Points on a hilly landscape, in no order, each with its height.
A climber steps from a point to the highest of its 2 nearest points, and stops where none of them is higher. Distance is the straight distance between rows; heights are no part of it.
J_330: [ 84 194 122 131  93 125  56 116  88  99 152  79 122  94 115 106 180 101
 169 140 125 197  85 178 111 145  72 118 166  99 155  90  40 118 124 123
 151 148 149 107  88  98 142 134 115 158 118 154 111 137 121  60 149 127
 150 101 153 159 136  91 117 144 207]  h=66.7
J_54: [ 89 144 160 136 161 157 141 156 156 142 117 115 124 141 168  83 112 112
 219 139 167 208 121  98 136 105  96 121 143 109 160  92 143 112 158 120
 115 154 129 119 140 104 149 113  89 160 158 117 148  76  82  97 161 139
 131 113  91 120 144 160 125 110 115]  h=45.8
J_735: [140  79 154 169 155 127 116  98  99  89 130  93  96 180 202  80 127 139
 147 103 147 126 150 165 155 110 114 131 127  94 104 148 127  86 157 128
 102 127 143  96  95 150 191  79 172 111 103  99  94 145 129 167 130 129
 162 128  96 121 136 162 113  74 172]  h=16.8
J_561: [134 113 139 145 128 119 129  89 113  76  67  97 163 139 170  66  93 189
 154 141 138 130 144 157 151 163 133 205 123 173 143 107 159 131 164 168
 134 132 157  82 164 158 114 147 135  89 117 152 112  90 106 137 156 117
 159 158 105 136 127 140 117 100 114]  h=20.7
J_316: [176 119 143 149 143 106 103 125 111 106 185 120 117 122 155 178 137 126
 113 144 110 104  85  97 133 139 157 135 135  96 104 179 101 114 115 100
 107 123  66 106 138 138 105 127 167 139 106  90 157 155 153 124 148 163
  90 145 129  82 158 114 124 109 148]  h=9.6
J_606: [152  98 151 114 119 107  65 122 132 120 143  84 110 155 136  73 120 120
 167 121 115 125 167  96 167  99  92 146  84 132 107 101 177  85 169 172
 123 120 146 153  99 119 192  75 107 105 141 120 166 158  64 142 154 147
 157  89 131 113 109 134  92  96 135]  h=54.2
J_692: [195  83 158 135 131 149 126 128 111  68 163 135 135 200 139  96 107  94
  95 124 133  53 154 152 129 123 142  87  75 147 120 100 187 116 152 125
 128 127  89 106  82 103 109  69 112 111  95 111 122 149  85 199 107 110
 128 147  88 107 138 128 146  72 130]  h=39.2
J_722: [102  81 129 196 152 159 143 122 149  78 120 110 136 147 150 110 133 157
 118 130 151  97 137 175 108 102 139 165 105 185 105 161 193 106 182 103
 119 157 137 178 119 174 166 114 115 107 132 117 143 148 110 173 131 102
 117 131  58  94 109 147  96 142  97]  h=25.3
J_55: [151  97  55 184 117 119 178 190 149  99 112 153 121 131 144 113 106 131
 139 114 150 107 131 136 131  98 143  94 140 155 138 163 117 149 120 104
 168 159 147 147 126 112 152 132 162 110 131 120 103 153 149 119 101  95
 122 124 104 136  84 152 162 156 115]  h=9.0
J_429: [136 153  70 173 114  81 106 179 125 164  87 158 149 106 143 168  83 120
  79 123 137 108 129 118 118  99 184 170 131 162  76 150  88 172 138 136
 118 133  91 133 140 170 106 167 123  68 182 103 178 132 167  77 167 138
  81 101 145 132  83 137  93 125 177]  h=82.5
J_20: [144 126 145 108  88 109 121  86 117 142 145  84 139 102 111 147 133 171
  72 118 106  76 134  77 132 206 147 131 139  80 101 157 116 124 103 106
 119  99 149 157 143 121 116 150 162 103 150 138 114 169 171 185 122 169
 163 136 179 168 105 106 136 132 111]  h=68.4
J_586: [158 138 119 144 105 118 137 120 122 129  47 195 139  99  72 167 133 150
  87 150 132 129  96 126 106 136 108 148  92 133 148  97 135 131 132 140
 176 166 128 130 142 142 105 127 111 158  81 185 133 133 125 106  99  95
 149 101 140 129 134 114 143 121 150]  h=31.7
J_435: [147 170 110 152 100 103 138 152 107 114   4 164 121  87 122 143 156 172
  62 119 143 120  71 152 133 144 122 121  95 126 109 122 110 145 111 122
 189 163 114 191 120  98 105 115 187 119  74 165 177 160 137 110 132  86
 128 147 111 111 123 105 122 118 118]  h=36.1
J_394: [109 206 119 159  54 101  78 113 133 152 110 123 117  83  83 142 185  89
 102 154 132 148 111 110 136 188 121 114 161 104 136 117  97 143  96 105
 113 145 120 186 124  83 146 110 105 132 143 158 145 121 163  90 130 145
 134 101 152 148 143  88  87 123 146]  h=62.5
J_887: [157 105 124  81 131 124 127 150 149 141 117 120 118 205 204  80 123 111
 179 123 167 127 119 115 148  73 109 103 137  98 126 178 129 100 132 130
  98 109 126  46 152 118 156  73 198 120 116 146  90  85 122 161 172 127
 140 176  96  92 178 177 148 102 103]  h=51.4
J_764: [121 115 116 123 127 161 182 155 164 130  82 178 139  98  64 145 110 122
  71 148 168 108  92 150  82 100 109 124  82 183 162  93 172 132 141 129
 177 168 135 166 143 117  85 150 100 144 109 167 165 135  98 150  89  76
 119 123 119 143 113 122 151 153  77]  h=27.8
J_266: [194 124 176 121 104 123 135  95 103  98 122 173 148 160  96 127 101 105
  65 134 116 104 156 133 145 178 141 131  90 125 136  94 155 117 134 128
 119 128  93 128  90 120 107 100  98 117 114 105 172 134 100 151  87 121
 129 137 133 103 141 124 119  76 142]  h=44.2
J_28: [115 176  98 186  83  99 147 148 121 167 133 168 133  85  91 157 153 110
  71 124 158 159 113 141 119 157 149  80 151 109 123 141  77 178 120  81
  93 145 106 211 103 100 147 128 101 103 149  79 183 118 168 124 135 128
  86 113 145 154 139 108 100 134 144]  h=68.8
J_375: [161  97 155 158 136 116 129 124 111 114 177  87  96 160 174 130 111 131
 143 132  94 110 129  95 147 152 124 133 114  94 117 157 121  65  97  94
  91 103 108 100 105 101 161  66 177 130 104  66 145 153 139 140 112 143
 125 147 114  72 172 139 131  71 161]  h=13.3
J_897: [136 118 102 107 133 143 114 142 149 128 185 139 136 111 103 192 139  96
 128 128  89 107 131  87 109  95 155 114 127 121 115 121 120 145 126 149
 148 139  83 114 147 154 104 179 108 170 163 134 126 139 142 127 125 163
 104  94 162 115 136 120 145 146 139]  h=59.6
J_310: [137 108 145  48 142 130 182 109 125 162 155 162 142 172 123 153 104  97
 195  94 141 129 156 122 114 102 104  93 158  98 147 163 122 111 153 110
 121 135 161 118  93 113 147 102 178 140 212 122 113  83 102 153 131 175
 117 158 117  60 108 168 143 178  88]  h=86.0
J_13: [130 104  94 136 142 155 113 135  92  53 153  99 112 101 118 105 114 144
 160 110  85 151 147 154 175 126 119 141 105 157 157  71 107 134 139 175
 194 109 148 135  73 120 135 181 119 140 101 126 115 183  97 100 102  89
 166  76 142 123 126  99 149 117 157]  h=87.8
J_548: [ 69 140 142  78 127 132 106  61 108 138 128  96 136 152 158 113 174 122
 152 108 135 194  98 211 126 119 126 113 124 118 107  84  83  64 142 153
 127  82 124 111  92 164 117 131 128 148  83 101  98 112 119  95 126  90
 141 142 132 136 148 123 105 118 176]  h=58.1
J_793: [128 118  88 108 180 115 128 144 155 145 171 145 129 112 147 146 141 143
 154  96 138 124 131 164 144  73 167 112 191 139 124 241  80 155 110 106
 125 109 134 123 133 159 160 161 190 106 143 110  80 130 173 102 137 155
  96 141 127 135  97 141 128 221 115]  h=74.6
J_76: [144 129 139  97  89 105  96 111 135 111 105 116 139 125 100  71 129  98
 136 139 119 117 154  90 147 140 104 151  95 141 138 117 153 144 180 166
 124 144 122 129 142  97 144 120  87 115 178 176 133 116  96 147 163 131
 138 121 154 117  89 152 117 130 117]  h=60.4
J_678: [143 117  93 188 150 111 124 211 150  86  90 141 137 163 172  76 113 131
 150 140 101 128 203  74 165  85 161 160 148 179 127 165 146 122 109 138
 125 112 102 120 165 146 133 151 145 117 173 120 136 120 121  71 139 143
  86 128  90  74 111 162 143 125 155]  h=12.5
J_397: [160 125  81 210  81 112 154 194 137 158 128 190 139 113  96 179 107 135
  57 153 131 113 134  91  67 143 173 132 145 135 119 180  88 162 100  66
  85 155 124 186 124 102 154 108 117 104 164  89 166 155 170 116 100 143
  60 109 123 148 107 112 137 137 166]  h=75.3
J_117: [ 88 140 160 141 146 156 156 143 192 149 108 135 124 135 133 110 143 110
 170 145 170 157 126 101 104  98  94 133 126 149 164 157 146 125 148  74
  86 149 141 173 152  82 167  91 135 150 183 135 158  65  89 131 143 139
  72 150  80  63 124 167 113 146  80]  h=40.5
J_583: [107 141 104 129 110 124 138 108 142 158  74 200 145  98  81 162 150 137
  89 106 160 162  95 196  99 102 112 108 118 115 140 109  83 154 182 107
 173 159 130 146 133 156 130 147  95 138 112 155 113 106 144  91 126  95
 129 100 146 158 126 139 126 138 174]  h=28.2
J_869: [ 71 166 118 150 145 139 141 141 176 182  96 121  98 120 123 111 176 119
 166 160 169 122 105  97 115 113  85  95 149 139 165 169 142 128 113  90
 108 135 151 157 202  83 153  95 123 135 121 171 106  89 114 121 131 132
 124 132 110 130 129 152 116 185  80]  h=36.4
J_771: [138 145 128  73 105  75  79  77  97 173 156 102 106 169 139  99 140 119
 148 103 115 127 148 136 172 136 116 109 158  75 108 189  84  91 110 123
 101  79 153  98 117 132 168 103 173 100 102 127  97 133 150 121 133 147
 161 132 163 135 137 143  99 122 157]  h=63.1
J_200: [125  71 164 189 146 159 158 125 110  63 100 130 128 127 121  95 146 164
  69 114 146  78 143 149  78 133  84 165  97 145 125 189 158 114 178  83
  70 139 154 143 122 118 178  83 120  99 124 156 107 136 122 211 108 103
 117 152  84 125  86 164 131 158 122]  h=22.4
J_522: [ 87 119 141 100 143 171 125 120 141 137 110 129 127 180 191  89 118 112
 185 124 152 211 111 163 133 100 104 100 127 118 124  46 136  70 161 152
 135 117 116 109  99 137 132 104 102 172 100 107 122  95 104 115 124 105
 136 120  80 133 146 131 114 106 121]  h=51.6
J_838: [149 138 151 141 143 133 133 148 124 131  95 175 137 131  93 173 143 118
  68 176 110  67 116  67  75 162 136 173 112 127 143 154 151 165 107 118
  99 102 115  86 206 142  72 133 105 149 107 175 114 123 131 142 121 137
 112 145 153 134 136 121 149 148 133]  h=10.9
J_245: [143 142 124  77 143 114 134 117 125 181 113 160 129 162 145 165 143 143
 186 127 138 148 124  82 124  97  99 103 156  85 127 158 130  98  94 127
 114 116 160  73 161 151 147  85 185 172  92 147  97  96 127 125 124 163
 149 151 123 112 161 147 140 141 110]  h=58.6
J_473: [116 139 151 112 124 144  82 103  72  97 153 122 103 121  92 149 173 127
 129 145  58 147 160 136 155 159 122 148 114 154 165  80 108 116 119 175
 139  95 141 106  87 121 143 143 124 166  79 134  90 160 104 111  70 130
 157 100 146 139 158  71 143 140 171]  h=78.2
J_791: [145 133 152  79 124 145 158 136 142 123 135  88 113 134 108  64 101 107
 177 134 116  97 138  64 144 135  84 114  97 142 157 113 173 119 122 149
 135 134 148 108 132  55 138 102 129 136 150 147 132 135  91 186 122 126
 147 145 128 111 121 157 167 127  78]  h=67.6
J_712: [163 158 169  92 152 101  71 138  94  86 154 122 109 172 165 151 152  74
 132 155  89 126 116 117 137 103 134 121 125 104 120 148 128  94  87 138
 101 100  67  28 145 137  99 113 160 187  76 142 135 129 124  98 138 144
  98 170 135  75 202 128 119  98 156]  h=5.6
J_83: [124 166 107  92 130 128 116 173 147 134 173 139 143  88 121 172 125 113
 119 141  71 112 154  71 131 183 180 119 166 144  96 108 126 152  54 141
 144 146 116 156 107 115 121 181 141 161 166 118 157 175 183 126 118 174
 117 131 146 145 110 105 132 139  82]  h=52.0
J_267: [110 155  87 116 130  90  98 166 157 177 128 166 153  94 134 129  96 135
 104 137 128 115 146 117 118 121 184 136 173 147 106 181  82 191 120 132
 116 125 126 105 164 150 129 169 124  92 175 125 116 124 190  98 156 155
 116 121 181 177  81 153 122 157 144]  h=75.1
J_670: [103 154 144  76 171 125 152 101 153 178 143 147 157  99 132 175 144 139
  95 102 114 122 124 137 114 134 165 136 166 137  97 139 110 173 101 126
 110 124 109 119 146 158 111 181 168 128 150  89 139 101 171 139 147 168
  74 187 135 126 117 136 135 175  87]  h=74.2
J_376: [175 121 184 111  92  89  82  70  99 119 138 126 130 176 112 115 120 117
  87 132 123 151 175 146 150 153  88 157  94  92 132  59 154  93 145 146
 109 122 148 149  76 127 169  66  79 114 108 111 166 141  73 129 107 123
 142  96 160 132 132 126  82  64 169]  h=48.9
J_81: [ 67  84 153 131 166 140  80  93 143 140 117 102 114 150 142 118 166 156
 173 109 146 153 125 165 128  74 119 157  95 163  89 157 178  93 193 135
 103 116 157 141 132 195 183  95 118 121 119 130 122 125  86 155 172 116
 153 123  97 112 128 126  86 154  87]  h=28.9
J_153: [119 138 165 132 122 111 125  88 135 112  80  83 160  83 137  93  91 162
 166 137 152 150 103 123 121 154 116 212 140 133 167 104 110 179 167 152
 140 167 146  83 178 134 104 171 133 103 165 170 137  74 128 104 199 137
 136 151 143 130 105 145 134 110 137]  h=23.9
J_866: [128 132 140  94 127 142 192 116 148 154 134 133 135  86  90 183 126 145
 117 120 147 125  61 133  97 105 105 112 113 117 124  99 153 128  98 108
 176 168 133 147 138 126  78 147 159 164 124 130 163 124 124 158 117 133
 114 163 128  99 149 125 162 130  87]  h=23.4
J_14: [151  76 110 138 144 121 139 122  76 109 136 149 124 144 112 133 107 155
 142  73 141 120 178 151 121  78 133 118 121  84 116 184  97 136 199 124
 135 160 161  94  92 179 180 131 122 112 168 137  87 139 108 160 124 145
 172  76 159 143  79 178 140 144 204]  h=22.6
J_976: [126 118 132 140 135 161 135 180 131 108 153 108 129 170 117  78 115 107
 151 171 129 104 148 100 124 120 151 103 100 162 157  98 204 139 161 138
 132 118  90 107 170  99  68 122  21 105 107 141 115 118  78 151 148 103
 154 116 116 162 146 126 147 128 114]  h=30.7
J_773: [123 128 195  72 144 134 129  69  85 141 158 140  94 144  88 172 176 113
 106 124  85 141 137 138 117 157  86 129  86  95 154 100 126 113 130 134
  96 101 146  83 102 116 144 106 117 195 101 135  89 134  99 164  88 119
 135 146 155 132 145 112 143 136 137]  h=70.3
J_552: [130 105 180 123 139 146 113 125 119 109 201  94 103 173  92  83 138  85
 120 139 124 108 149 155 129 126 133  87  63 134 149  94 178 129 177 125
  99 111  97 124 110  83 109  79  45 107 107 110 124 145  94 184 131  89
 125 120 105 148 155 107 134 103 127]  h=34.8
J_499: [138  73 110 101 165 128 140 128 160 136 178 120 158 112 135 167 131 162
 108  86 115  92 145 118 105  96 184 162 157 135  77 213 122 147 103 134
 108  91 116 112 157 195 122 172 170  92 168 107 103 122 160 166 139 176
  94 156 139 136 113 146 141 195 112]  h=83.7
J_676: [112 180  94  96 116 121 110 166 144 129  78 155 165 118 132  93 101 109
 159 133 106 168 141 135 146 141 155 120 182 161 126  74 148 139  86 186
 173 135 109  87 149 168  93 160 103 123 127 142 136  84 146  56 113 139
 136 135 144 143 153 141 123 139 118]  h=35.0
J_580: [104 135 151  74 147 123 135  61 126 149 131 158 162 148 131 161 149 116
 121 101 124 162 130 181 130 131 160 131 151 124 105 103 115 108 136 138
 102 103  93 102 127 197 101 155 123 153 112  78 122  88 138 110 116 143
  93 169 137 106 155 141 120 120 141]  h=65.4
J_158: [127  98 151 115  99 152 145  78 143 133 197  80 135 109 103 124  83 137
 138 121 130 140 154  93 143 161 120 146 119 102 154  84 132 129 153 152
 126 127 132 168 109 129 115 169  86 137 213 110 148 131 110 159 137 153
 160  74 167 148  95 121 140  95 122]  h=75.9
J_977: [128  99  99  97 138 135 137 121 138 110 103 138 117 142 123 119 161 122
 130 120 135 103 106 166 126  81 122  83  92 152 116 122 157 111 147 151
 151 120 122 116 146 135 113 105 139 126  74 166  91 130 111 185 115  82
 133 146 101 118 157 128 138 150  74]  h=51.1
J_796: [124 141  92 116  88 165 158 172 135 177 193 138 117 132  82 122 113  72
 147 151 153 178 123  98 120 127 100  53 154 100 153  67 177  96  91 141
 146 153 108 160 112 113  84  92  36 143 145 110 158 123 124 131  95 137
 145  87 142 158 156 119 158 130 108]  h=22.7
J_689: [122 162 121  82  93 109  96 115 114 110 126  69 120  86 115 107 125 109
 177 107 112 175  85 136 143 138  79 120 137  88 127  75  88 109 126 156
 203 160 140 132  85 108 128 145 124 168 142 156 152 144 103  82 157 125
 166  98 155 118 135 121 118 102 149]  h=59.3
J_853: [ 97 157 144 149 120 153 122 200 150 135 109 123 148  92 101 143 111 109
 107 192 107  89 108  77  86 176 174 147 153 144 152 109 130 185  87 142
 138 148 126  83 192 111  69 151  77 140 128 164 133 141 146 102 124 136
 148 116 158 178 149 105 159 146 129]  h=8.3
J_979: [131 141 168  88 116 125 170 102 118 184 157 131 110 175 122  96  94 117
 180 118 143 139 164 103 134 139  91  82 127  79 160 123 128 107 137  99
  83 126 162 111 112  72 163  67 127 134 153 106 126  91 106 158 114 148
 147 133 122 130 133 152 131 110 119]  h=76.3
J_482: [132  92 143 134 147 146 200 113 127 140 178 107 122 124  99 140 116 152
 112 122 137  96 115 123  97 142 150 125 111 126 123 144 158 126 121  98
 112 128 133 132 159 137  66 152 138 112 128  95 127 137 133 197  98 125
 106 155 124 138 132 124 170 140 102]  h=19.6
J_97: [139 169 183  93  87 108  95  57 132 128 114  87 150  95 108 167 157 120
  73 136 104  99 115  90 116 191 104 156 112  76 141  99 123 141 128 131
 114 131 135 127 147 110 130 141 149 148 172 196 124 111 152 146 148 164
 145 140 174 135 115  94 130 103 122]  h=76.0
J_287: [124 102 104 229 141 154 163 152 129  98  88 157 100 105 107 122 122 177
 117 136 129 112 154 134 122 125  95 133 108 159 161 150 123 125 124  93
 151 149 184 192 112 106 170 124 140 123 104 136  99 161 133 123  60 100
 146  88 108 136  80 125 134 156 148]  h=11.3
J_353: [125 195 133 187 101 136 150 130 138 129  27 174 121 111 123 108 135 130
 134 147 127 160 143 141 148 179 126 135 163 154 170 121  97 137  64 101
 107 167 132 187  89  66 153 105 157 151 122 121 153 115 179  66  88 100
 102 148  67  90 123  91  94 111 132]  h=54.4
J_759: [ 96 129 134 183 128 166 119 128 140  65  77 123 170 165 177  50 119 162
 118 152 128 104 194 206 159 154 159 210 125 238 127 123 170 150 189 142
 116 134 137 122 132 131 151 162  88  94 153 124 114 107 131 127 155  93
 110 158  68 128 113 133  94 114 121]  h=17.9
J_409: [140 135  80 113  98 119 139 157 125 117  93 137 156 157 151  66  97 106
 159 124 138 125 132 137 166 149 159  79 154 148 112  79 169 114 104 167
 174 107 108 106 136 145  82 111 115  87  84 121 115 116 143 123 119 108
 171 142 110 151 160 127 132 100  93]  h=39.9
J_788: [122 142 132 158 164 119  96 100 113 110 125  82  97  66 138 140 163 155
 104 140 134 103  35 162 156 118 126 147 128 117 130 178  90 139 114 124
 152 102 101 132 152 125 105 161 168 115  49 149 122 159 157 109 162 114
 138 125 148 129 152  90 116 138 149]  h=87.5
J_762: [137  79 122 179 135 138 170 121 106 112 136  84 118 114 114 105  93 185
 139 146 132  84 124  93 109 155 126 156 108 122 135 131 169 127 132 134
 132 130 170 129 166 144 100 146 104  97 116 126 110 155  95 187 111 120
 181  98 151 174 106 133 157 129 137]  h=16.4
J_704: [124 117 130 160 150 173 154 173 153 136 192 130 116 147 123 145 115 102
 153 175 143 135 134  81 113  97 120 100 118 150 159  94 185 114 132 120
 122 127  77 156 153 120  80 129  57 149 132 102 156 109  71 128 110 142
 110  93 111 114 149 122 137 125 113]  h=26.9
J_830: [163 118  71 179 114 119 160 218 132 154 122 173 162 149 179 190  77 113
  43 129 136 104 108 132  58  95 194 128 127 168 105 146 112 183 115 101
  93 156 119 169 123 114 144 144 140  61 179  58 159 134 120  92 125 114
  41 124  85 135 105 136 144 157 130]  h=82.7
J_584: [131 135 123 187 101 125 135 154 111 110  89 141  99 101  90 154 175 134
  39 130 139  88  81 147 107 132 129  99  77 150 117 155 130 120 120  74
 153 129 119 234 116  71 121  99 157 108  69 136 177 177 110 159 100  94
  95 144 105 116 133  93 112 150 108]  h=40.4
J_694: [152 146 176  66  98 128 131  76 137 151 166 123 173 103 110 172  96 126
  94 117 114 126 130  85 126 180 150 134 134  75 101  80 128 141 129 131
 115 144  97 145 115 142  96 168 125 147 203 104 178 124 152 159 148 185
 125 138 172 121 118 125 130  83 110]  h=86.5
J_119: [ 80 188 117  95 129 147  96 115 169 151 175  64 127 102 142 150 147  93
 186 127  89 120 138  81 151 165 138 108 193 121 113 129 120 123  62 124
 128 132 140 140 131  99 145 167 152 179 188 137 127 131 171  92 131 189
 146 116 142 123 124 113 111 136  84]  h=48.2
J_86: [138  91 139 123 145 127 131 103  88  94 134 131 134 161 150  98 102 136
 188  83 130 170 170 150 163 108 112 120 120  97 118 120  94 104 177 154
 136 139 153 104  69 161 170 143 145 144 142  86 111 138  94 125 119 138
 160 105 121 128  97 146 132  98 183]  h=19.8
J_965: [139 136 184 101 143 110 112  66 114 146 155 112 121 150 110 167 171 112
  64 142 125  81 106 115 121 170 125 150 117  92 126 160 152 151 105 118
  86  65 116  94 183 142  77 109 117 114  80 156  93 126 134 177 128 121
 130 166 170 149 156 112 110 131 106]  h=13.6
J_783: [ 73 106 118 118 166 137  96 125 158 191 129 129  89 156 142 141 200 119
 181 132 170 154 122 105 129  42  92  97 120 120 119 159 159 107 164 129
  89 104 151 151 171 136 173  85 109 134 109 153  93  96  79 144 148 143
 123 123 119 137 139 133 111 181 100]  h=32.6
J_389: [ 98 159 123 189 146 139  77 143 104  90 151  93  99  77 135 123 150 117
 139 164 126 156  64 148 127 158 112 138 154 114 171 117  78 154 120 123
 135 138 102  97 148 108 104 158  98 130  87 138 121 142 155  62 151 112
 133  92 139 148 173  83 129 122 183]  h=75.7
J_948: [114 139 127  53 150 128 114 112 147 148 129 149 152 126 114 168 157  81
 199  84 121 133 151 115 116  70 127 114 174 112 111 182  98 129 109 158
 140 113 134 108 134 164 154 144 185 170 193 150 102  76 130 116 161 191
 105 161 136  72 111 143 117 194 102]  h=75.8
J_302: [117 168 178 127 115 112 113  80 109 133  79 132 178  89 129 134 100 171
  96 150 118 150 126 148 112 193 149 223 164 144 159  69  95 187 122 139
 117 139 131  88 159 160  79 178 130  94 134 143 162  70 160  70 152 154
 102 168 152 133 124 109 127  95 163]  h=27.4
J_384: [138  82  90 132 125 135 144 117 117 128 119 163 124 112  80 178 140 142
  61  77 137 108 128 187 110  68 136 128  91 123 105 168  82 157 209 102
 159 159 133 138 114 166 143 151 103 105 163 147 117 143 122 151 138 113
 114  93 161 142 107 169 135 141 193]  h=25.2
J_737: [140 142 127  63 108  95  75  70 104 145 185 117 128 105 125 154 147 163
 132 118  69 132 161  99 144 186 156 126 170  89  95 160  85  97  83 125
 126  97 162 127 102 142 144 143 184 152 128 128  92 173 187 132 135 193
 163 127 166 145 128 109 108 114 138]  h=61.1
J_299: [120 119 156  85  98  90 118  87 119 188 145  74  91 183 134  89 135 131
 134 114 118 120 147 150 134 156  94 115 109  79 137 116 124  97 123 117
  99  93 174 106 101  77 181  59 139  94  74 128 114 108 117 146 126  90
 169 130 153 150 149 132 107  86 146]  h=69.3
J_526: [103 107 171 114 126 147 143  91  83 131 157 132  77 168 131 136 161 137
 115 109 123 168 134 196 121 115  98  72  82  91 132  88  78  72 142 109
 124 114 151 120  56 102 159  89 137 197  69 104  79 173 113 156  77  83
 146 119 121 160 154 103 147 101 176]  h=63.0
J_292: [ 86 168  96 123 101 133  82 113 141 157 167  62 132  84 134 150 153  94
 140 142 121 136  87 109 136 175 125 103 178  97 113  80 137 120  91 141
 151 104 105 158 144 136  82 151  90 126 141 136 129 120 160  94 151 159
 151  99 158 148 159  79 101 129 115]  h=55.4
J_931: [171  93 184 145 136 113 130 120 119  82  88 142 100 106 119 147 172 146
  65 124 126 100  88 120  85 147  56 167  72 100 130 190 127 109 143  94
  82 108 136 106 129  92 142  55 162 137 105 177 124 127 138 174 122 100
 100 175 118  69 109 144 136 139 123]  h=19.4
J_880: [125 178  80 140 155  82 110 200 141 150 105 184 147 105 183 104 106 144
 119 147 140 145 128 139 145 153 171 122 192 152 107 172  84 173  72 126
 112 132 103 115 148 151 126 153 166  88 115 105 140 139 200  62 148 140
  94 152 117 158 122 130 120 134 114]  h=67.5
J_859: [108  91 126 209 158 163 131 150 128  92 104 105 106 104 132  95  99 190
 163 167 132 145 136  97 132 118 100 164  98 160 175 100 151 151 165 144
 131 149 182 147 148  87 168 133  90 115 111 151 122 150  80 122 116 105
 156  82 124 159  87 114 138 137 136]  h=13.7
J_367: [115 147  98 135 172 120 121 124 119 125 132  98 120  81 171 113 139 180
 119  94 132 123  83 192 202 116 154 153 172 145  98 216  87 153 100 122
 119  82 125 135 122 151 139 188 212  65  93 108 100 153 179 120 157 121
 136 144 143 149 113 119 118 168 120]  h=76.1
J_554: [102 174  93 222 130 127 150 206 160 126  44 180 130 108 178 106  94 137
 112 155 152 146 129 141 124 165 155 155 170 166 141 113  91 190  71  98
 110 136 109 158 128 119 127 145 145 116 133  87 138 120 200  36 106  84
  85 149  66 142 129  95 107 110 123]  h=60.3
J_360: [ 88  91 131 116 129 160 141 109 113 163 166 104  72 176 129 112 158 114
 114 115 140 131 126 198 125 100 131  55  92 130 108  96 140  78 130 126
 135 103 138 140  99 114  99  72 132 129  52 129  83 142 134 174  81  65
 145 123 101 141 171 103 151 108 102]  h=56.9
J_174: [163  89  43 148 116 121 169 179 147 133 120 149 159 127 129 194  65 118
  74 100 134  90 123 141  97  61 183 157 114 183  79 134 129 150 144 128
 171 153 125 168  99 179 121 156 109  85 195  95 169 139  99 112 121 113
  97 102 133 129  90 156 119 135 144]  h=91.7
J_148: [129  84  77 153 144 167 183 170 111  98 174 153 111 116 120 125  62 132
 155 117 129 167 154 139 156 122 107 106 121 133 171  74 128 134 112 138
 179 138 154 135  72 137 128 169  97 171 130  82 129 169 129  91  88  89
 154  72 123 153 114 118 178 109 131]  h=77.7
J_238: [148 126  42 138 126 123 142 206 169  87 131 123 140 150 153  87 110  86
 194 113 119 122 160  99 178  73 168 105 147 181 123 128 157 145 105 162
 171 129 107 139 136 120 149 152 131 116 161 115 130 127 124  86 129 110
 108 138 105 106 101 160 148 151  90]  h=9.7
J_104: [122  97 117  95 131 146 143 116 137 151 248 119 120 106  98 175 104 136
 160 105  97 151 164  90 114 129 142 103 140  89 119 120 102 127 119 126
 137 140 139 152  90 154 115 182 114 190 192  91 114 173 161 136 119 170
 127  78 161 140 102 113 163 119 129]  h=67.3
J_781: [144 177 151  69  95  95 130 117 111 149  37 199 183 118 106 115  99 127
  92 136 114 141 153 133 141 201 153 157 156 152 129  81 127 167 101 168
 127 155 131  95 133 156  95 151 130 105 137 154 155  87 155  93 109 136
 121 167 146 140 123 134 132 117 117]  h=30.8
J_936: [120 142 109 107 152 121 142 116 148 167 126 171 146 109 122 186 128 154
 204 114 118 170 137 102 111  93 123 135 173 123 121 134 116 114  91 143
 165 129 147 124 134 189 147 150 169 193 120 109 109 112 143  77 127 186
 138 118 126 121 126 128 133 161 130]  h=66.3
J_528: [137 138 118 106 145 126 120 161 123 130 126  88 121 197 187  62 132 125
 174 147 139 131 130 110 164  92 132  90 141 120 122 131 173 103 112 151
 119  80 106  56 193 131  94  90 121 107  69 148  88  96 121 138 159 110
 169 142 101 155 197 146 135 108 100]  h=45.5
J_734: [136 121 111 199 135 140 121 177 146  76  76 128 150 157 152  79  88 121
 127 148 123 104 174 129 144 115 171 206 104 211 119 144 165 140 176 133
 120 144  89 141 140 132 120 162  79  92 174 125 176 119 116  84 159 108
  87 121  81  91  87 143  94  97 159]  h=15.3
J_224: [120 132 130 125 128 127 130 133 123 133 120 111 112 120 135 150 166 111
  73 132 161  83  55 180 105  95 150  66  88 153 109 139 149 126 149  93
 126 134  85 169 119  85  91 108 148  93  69 130 163 136  94 181 151  79
  96 178  94 103 137  98  99 153  66]  h=45.1
J_404: [185  87 177  94 135  95 118  81 107 101 136 118 126 126 119 171 162 136
  71  91 116  87 108 103 106 136  81 180  90  71  89 186 150 113 133 132
 107  70 132  79 144 158 115  91 162 123 124 171 104 120 128 199 138 136
 133 173 169 101 123 156 123 134 121]  h=16.5
J_26: [146 108 112 119 121 146 162 135 130 122 153 117 104 103 120 111  75 134
 186 121 155 186 109 108 148 106  67 106 110 103 154  73 144  93 131 157
 189 154 154 164  80 111 130 126 103 170 136 116 177 155  84 112 138 109
 171  77 126 121 120 130 146  94 107]  h=68.3

Where does a climber stop that starts at each point below?
J_119 -> J_174
J_734 -> J_310
J_287 -> J_586
J_712 -> J_586
J_965 -> J_499
J_869 -> J_499
J_409 -> J_310
J_435 -> J_13

Call two points neighbours if one is among the 2 nearest of the other. Go from one point of each pair to the other, from neighbour to neighbour, staying as high as possible. Name the lowest point that can't be avoided.
J_979 and J_13 -> J_796
J_310 and J_694 -> J_737
J_13 and J_499 -> J_689
J_979 and J_174 -> J_119
J_788 and J_499 -> J_793
